Each row is a point on a tangle of strands that fork and nearly touch. The rows are in no order.
Two points are linked if the straight distance between their rows is under 47.8. Some points are linked to none.
J_861:  15  15 -27  -5  -1  54   3 -25 -40   5  26  22  12   5   9 -21 -26  27   8  19
J_562: -17  10 -11   9  30  19  -7 -63 -12   2   3 -11   4 -15  -8 -23 -15  14  -1  33
J_233: -28  26 -26 -16  -7  33 -14 -54   5  26   0   6  -6  -8  31 -31 -24  10  15 -19
J_417: -11 -10   8  10  26  -6   6  26   0 -13  46 -73  13 -12 -12  20  -1  29 -28  75
J_78: -11  -8   2  21  26   0  16  18  -5 -16  37 -65  18  -7 -11  16  -2  32 -15  65
J_821:   9  18  -6  -8 -11  -4 -34  27  28  46  18  36 -22   1  -1 -20  18 -14 -11 -22
J_915:   2 -27 -17  40  14  20  43  11 -30 -34  21 -47  27  11   2  13  -9  44  16  32
J_230: -46  17  10  -3   6  -9  -3 -58  31 -10 -42 -15 -11 -33  15 -13 -11 -17  16 -14
J_140:   6   4  -2  13 -16   2 -31  38  21  51  19  33   0  25   3 -10  27 -30 -14 -44
J_822:  -5  20  -2   0  16  -7 -11 -31   1  -3 -10  12 -12 -25  -9 -18  -1   1  -1  21
J_858: -34  -7  -9  21 -21  11 -20  -4  25  53  -1   8  21  26  24  -1   1 -46  -3 -79
J_462:  19  20 -12 -12 -18  15 -18  27  -4  28  26  41  -4  13  -2 -16  14   4   0 -14
J_322: -19  -4  -7  20  37  49  20 -57 -22  -2  23 -30  34  -3 -13 -21 -23  27   1  45
J_549: -21  18 -11 -10 -19  19  -4 -32   7   1 -14  13  10  -8  13 -22 -16  -2  11 -27
J_453: -15  -9  10  30   6 -13  48  16  -1 -46 -31 -62  26  18  -1  23 -28  18   8  -5
J_330:  -5  24 -29 -17  12  21 -32 -23  12  73  21  25 -29   0  18 -36 -10  24  -1 -12
J_476: -51   1  -7  -8 -24   5 -28 -18  50  37 -14  -2   0  -8  33  -4  -7 -37  13 -66
J_244:   2  20 -17  -6  12  12 -16 -34 -13   7   7  16  -9 -16  -9 -25  -8  14  -2  21
J_785: -15   4 -13  11  32  36  -2 -66 -19   2  13 -13  15  -8 -12 -25 -20  19  -1  40
J_304:  16 -23  -9  22  16   6  22  12 -41 -24  24  -9   7   2  -7  14  12  37  14  45
J_652: -30  17 -17 -16 -10   9 -29 -21  36  46   0  12 -15 -15  29 -25  -7  -6  10 -40
J_717:  16  17   1 -15  -6 -16 -42  26  38  47  11  34 -39 -17  -3 -19  20 -21 -18 -12
J_428:  21  -9  37   7  12 -50  30  46   3 -24 -24 -24 -21   8  -5  52  29  -3 -10  28
J_614:  25  15  19   3  38 -36 -16  14   0   0   0  11 -39 -23 -26  15  33  -6 -17  58
J_486:  23  19 -10 -14  27 -17 -44  -8   5  23  10  30 -47 -25 -23 -18   7   2 -20  37
J_639:   2  -8  -2  27  25   9  21  -2 -32 -20  16 -20  15  -5 -13   4   2  31  10  42
J_953:  30 -19  40  -3   7 -50  27  45   2 -25 -22  -5 -24  13 -11  47  36 -11  -7  20
J_10:  25  19   6 -17   6 -24 -32  14  19  13   2  35 -41 -23 -15 -11  22 -16 -12  15
J_142:  37 -53  11 -25 -26 -29  10  38 -17 -24  11   4  21  34 -11  34   8 -34 -13 -45
J_998: -38  -3  -9   5 -28   8 -25  -5  35  44  -7   4  14  12  25  -3  -2 -44  -2 -71
J_538:   4  25 -24 -12   0  23 -24 -27  -8  21  15  24 -12  -9   1 -27 -11  16  -1   8
J_699:  -7 -22 -14  42   9  10  48  14 -16 -42   4 -61  26  18   4  19 -19  39  15  20
J_687:  34 -32 -11   0  -5  -1  17  29 -49 -25  24  19  -9   9  -6  15  25  33  15  32
J_719:  21  -8  34 -16 -10 -28  -2  25  17 -17 -25  17  -7  -2 -14  20  20 -39 -12 -14
J_399:  18  17   1  -9  22 -21 -30  -6   6  10   2  26 -36 -27 -22 -13  13  -4 -13  33
J_671: -28  24 -25 -16  -7  24 -22 -33  22  43   5  14 -10  -7  31 -28 -14   6  11 -32
J_751:   7  11 -21   1   7  52   6 -42 -36  -1  19  11  15  -1   4 -23 -26  24   8  24
J_653:   3  -4  17  -2 -24 -21 -37  27  40  28  -9  16  -8   2  -2  10  15 -67 -30 -45
J_28:  -2   5  18  14  48 -21  -7  16  -5   1  30 -39  -6 -12 -25  22  20  17 -29  82
J_401:  31 -40  17 -24 -24 -27   1  34  -8 -19   4   4  24  28 -13  30   4 -46 -17 -50
J_315:  24  19 -15 -13 -18  24 -14  26 -22  20  30  41  -1  16  -1 -13  10  15   2  -6
J_410:   3  -4   6   6  -4   1  19  -1 -15 -33 -18   6  17   2  -9   0  -6   8  14  -4
J_550: -22  16  -7   7  14  12   4 -57  -4  -8 -13  -8   7 -21  -2 -24 -15   7   9  12
J_654:  17  15  24  11  41 -40  -5  21  -3  -1   5 -13 -29 -16 -20  26  36   1 -18  72
J_676:  -3  29 -32 -15   4  34 -24 -32  -4  45  20  23 -18   1  15 -33 -17  23  -3  -1
J_964:   1   0  21  10   8 -18  19   7  -4 -29 -26  -3   6  -5 -11   8   3   0   7   5
J_551: -10 -19  -6  36   6  -4  51  19  -8 -51 -16 -64  25  24   3  23 -25  30  15   1
J_192:  40 -35  31 -23 -15 -38   5  47  -2 -25  -2  19 -12  18 -16  35  33 -31 -11  -7
J_834:  10 -15  16 -15 -28 -11  -8  22   8  -9 -14  13  20  14 -10  12   1 -44 -14 -47
J_189:  14 -28 -15  28   7  27  42   3 -42 -37  11 -17  22  13   2   9  -9  41  27  21
J_381:  21 -26  22 -21 -22 -23  -1  28   1 -17  -9   8  20  20 -14  24   5 -51 -17 -44
J_832: -17  28 -24 -10 -20  44  -1 -21  -1  33  10  22  13  14  32 -29 -17  10   9 -32
J_221:  38 -49   6 -19 -23 -26  18  48 -26 -28  14  24  -5  29  -9  27  27   0   0  -8
J_191: -28  13 -13 -19  -1  -2 -40 -17  45  60   1  10 -34 -25  27 -25  -4  -5   6 -33
J_471:   2  17   9  -1  13 -17  -7  -9   9 -10 -18  13 -15 -21 -14  -8   7  -9  -1  15
J_547:   3  -6  13 -10 -27 -13 -23  23  23  10 -11  16   8  10  -4   8   7 -55 -21 -49
J_44: -23   4   2  36  18   8  33  -9  -6 -24   8 -66  35  -5  -8   1 -21  28   3  37
J_675: -37   7   7   1 -14   8  17 -46  11 -25 -41  -8  20 -11  13 -14 -22  -7  18 -31
J_778:   7  15  -7  -3 -16   8 -25  28  18  45  19  36  -3  15   3 -20  18 -10  -7 -31
J_387: -18   5   7  29  27  -1  19  -2  -3 -16  17 -62  24  -9 -13   6 -11  24  -8  51
J_745: -28  17 -14 -13  17   0 -27 -62  18  16 -11  -4 -26 -30  10 -26 -15   2   5   4
J_721: -45   2  17 -15 -15 -13 -12 -35  50  -5 -47  -2  -7 -27  19   3 -10 -48   6 -43
J_617: -14   7  18   7  40  -9  -4  15   8  -2  38 -64   7 -14 -24  18   5  19 -36  80
J_712: -30   9  31  20   6 -22  40  -8  15 -33 -52 -38  17  -2   0  13 -17  -8   3 -14
J_981:  20  19  -1 -20   3 -22 -39  13  29  30   3  33 -45 -26 -10 -18  16 -15 -16   5
J_423:  14 -40  -7  17  -2  -5  43  23 -30 -45  -6 -14  10  25  -4  22   0  30  22   2
J_531:  14  -5   3  14 -21  -8 -33  45  13  42  17  27   5  35  -5   0  27 -46 -20 -50
J_62:  23  -6  30 -11 -20 -25 -30  33  36  13 -11  20 -15   2  -9  20  24 -69 -33 -33
J_840:  29 -31 -13  11   9  -2  16  23 -51 -22  32  11  -8   4  -7  17  25  36  12  46
J_534:  35 -37  -1  -8 -18 -11  18  38 -34 -29  14  25  -6  20  -6  18  22  17  13  10
J_262:  11   1   8 -11 -16  -7  -4  15   0 -15 -10  24   2  -1 -12  -2   8 -10   1 -13
J_317: -17  -9  -6  29  33  42  28 -37 -22  -9  28 -44  38  -3 -11 -12 -23  32   1  44
J_434:  10   6 -16  -5 -27  52  24 -10 -33 -13   3  18  33  17  17 -17 -29  21  20 -16
J_781: -23  -9  -9  16 -28  16  -8   4   3  40   3   6  41  38  17   5  -4 -46 -11 -82
J_449:  -5   8  30  16  15 -28  26  10   6 -26 -35 -21   3  -7 -10  18   4  -5   0  13
J_600:  10   2 -17   2 -14  44  23 -20 -34 -20   2  12  26   7   8 -15 -28  24  22  -1
J_743:  37 -54   6 -23 -21 -26  19  43 -22 -31   8  13   7  34 -10  31  18 -13  -1 -26
J_720:   7   1 -15  11   3  45  24 -30 -38 -19  10   3  27   0   3 -16 -22  28  18  18
J_739:  12  17  23   1  18 -29  -4   3  10 -11 -18  14 -24 -23 -17   5  20 -16  -5  26
J_875:  -4  -3  -3  28  22  16  24 -18 -26 -20   9 -24  24  -7 -11  -2 -10  28  12  37
J_632:   6   5  23  19   9 -36  25  42   9 -23 -13 -62  -7  -1   2  46   8   9 -14  50
J_641:  16 -29 -11  17  -4  19  39   7 -36 -42  -3  -7  22  17  -1   9 -12  34  26   2
J_290: -14   4  -4 -10 -36  17  -8   4  11  10  -6  17  25  16   8  -9  -8 -23  -2 -52
J_248: -28  14 -19 -29   9   1 -44 -41  36  51  -3   1 -41 -31  25 -27 -15   4  12 -20
J_81: -13   1  -7   1 -33  21  -8  10   8  29   2  18  34  30  14  -8  -2 -26  -5 -65
J_956: -36  18  -4 -12   8  -4 -16 -59  27   3 -26  -7 -18 -35  16 -21 -14  -8  16  -9
J_284:  30 -54  -6   4  -9 -20  35  39 -34 -38  10   8  -8  27  -2  29  23  26  11  12
J_444:  10   7  20  14  40 -33  -1  24  -6  -3  16 -25 -19 -15 -20  27  30  11 -19  76
J_56:   8  21 -25 -19  17   2 -47 -22   6  49  16  24 -41 -16  -5 -32  -6  15 -13  13
J_88: -47   8  15  -9  -8 -10  -4 -42  40 -14 -48  -7  -6 -28  18  -2 -11 -34  12 -34
J_269: -12  10  -2 -11 -27  10  -7  -5  12   2 -14  21  10  -1   5 -14  -6 -14   2 -33
J_351: -21   7  24  28   8 -21  41   6   7 -35 -38 -56  19   3  -2  19 -21   6   2   3
J_606: -52  -1   0 -18 -21  -2 -32 -24  61  27 -24  -7 -12 -25  34   1 -11 -42  15 -57
J_343:  10   1 -14 -12 -31  39  13   9 -22  -5   4  24  33  25  10  -9 -18  10  12 -30
J_925: -20  19  -8  -2  -5  17   0 -48  -1  -5 -14   4   4 -16   9 -25 -17   5  14  -5
J_736:  35 -25  35 -14  -2 -42  13  43  -2 -26 -14  14 -19  12 -15  34  37 -21  -6   7
J_655:   7 -15   5  -1 -16   4  22   5 -18 -34 -18   9  22  11  -8   2  -9   6  15 -19
J_349:   0  21 -26 -23  15   5 -44 -18  15  68  15  24 -41 -13   8 -35  -7  18 -10  -3
J_485: -39  -2   9 -15 -23 -11 -24 -21  54  13 -34   0 -10 -23  22   4  -9 -52   0 -51
J_845: -22  28 -26 -13 -15  47  -2 -42  -4  24   5  14   8   2  33 -30 -26  13  14 -20
J_101: -26  13 -20 -25  18   3 -44 -59  26  40  -7  -5 -41 -31  19 -29 -20   5  10  -5
J_744:  20  19 -25 -10 -15  46   2   3 -36   9  27  32  10  14   9 -16 -13  25   9   5
J_507:  17  14  36   2  18 -37   6  18  12 -16 -28   4 -23 -14 -15  22  27 -17  -9  27
J_122:  20 -53  -9  14  -2 -20  44  36 -32 -44   5  -7  -3  31   1  32  15  32  15  10
J_168:  14  -6  30  11   5 -46  32  50   9 -23 -22 -50 -16  10   2  59  17   8 -15  39
J_194: -16  -1  -3  37  23  22  33 -25 -19 -21  10 -44  35  -6  -8  -6 -19  30   8  34
J_510:  39 -22  20 -23 -23 -27 -10  50  -3 -12   9  32 -14  17 -15  19  34 -25 -10  -4
J_282:   1  10  30  19  17 -35  25  26   6 -24 -22 -39  -3  -3  -8  31   8   4  -7  35
J_31:  12 -11  -6 -10 -28  23  17   6 -21 -24  -8  18  32  18   1  -4 -14   7  15 -31
J_521:  21  17 -20 -12 -21  40   0  20 -29  17  31  40  10  21   8 -15   0  22   7  -6
J_225:  17  22 -20 -19  20  -7 -49 -11   6  42  14  29 -46 -19 -16 -27   1   9 -19  22

A fork is a point with three links. Follow the links from the first point to the second and name the forks in between, in order.
J_687; J_189 | J_534
J_140; J_751 | J_778
J_317; J_78 | J_194
J_322; J_221 | J_194 > J_534

Follow the links from the first point to the second, and from the first to the third. Name the last point that the two ways share.
J_531; J_399; J_861 | J_778
J_550; J_417; J_304 | J_194
J_78; J_687; J_562 | J_194
J_401; J_423; J_840 | J_534

Name the points in between on the shortest way along the links from the first point to the second, in order.
J_31; J_168 | J_655 > J_410 > J_964 > J_449 > J_282 > J_632
J_351; J_641 | J_453 > J_551 > J_699 > J_915 > J_189
J_549; J_858 | J_269 > J_290 > J_81 > J_781
J_861; J_410 | J_751 > J_720 > J_600 > J_434 > J_343 > J_31 > J_655
J_191; J_233 | J_652 > J_671
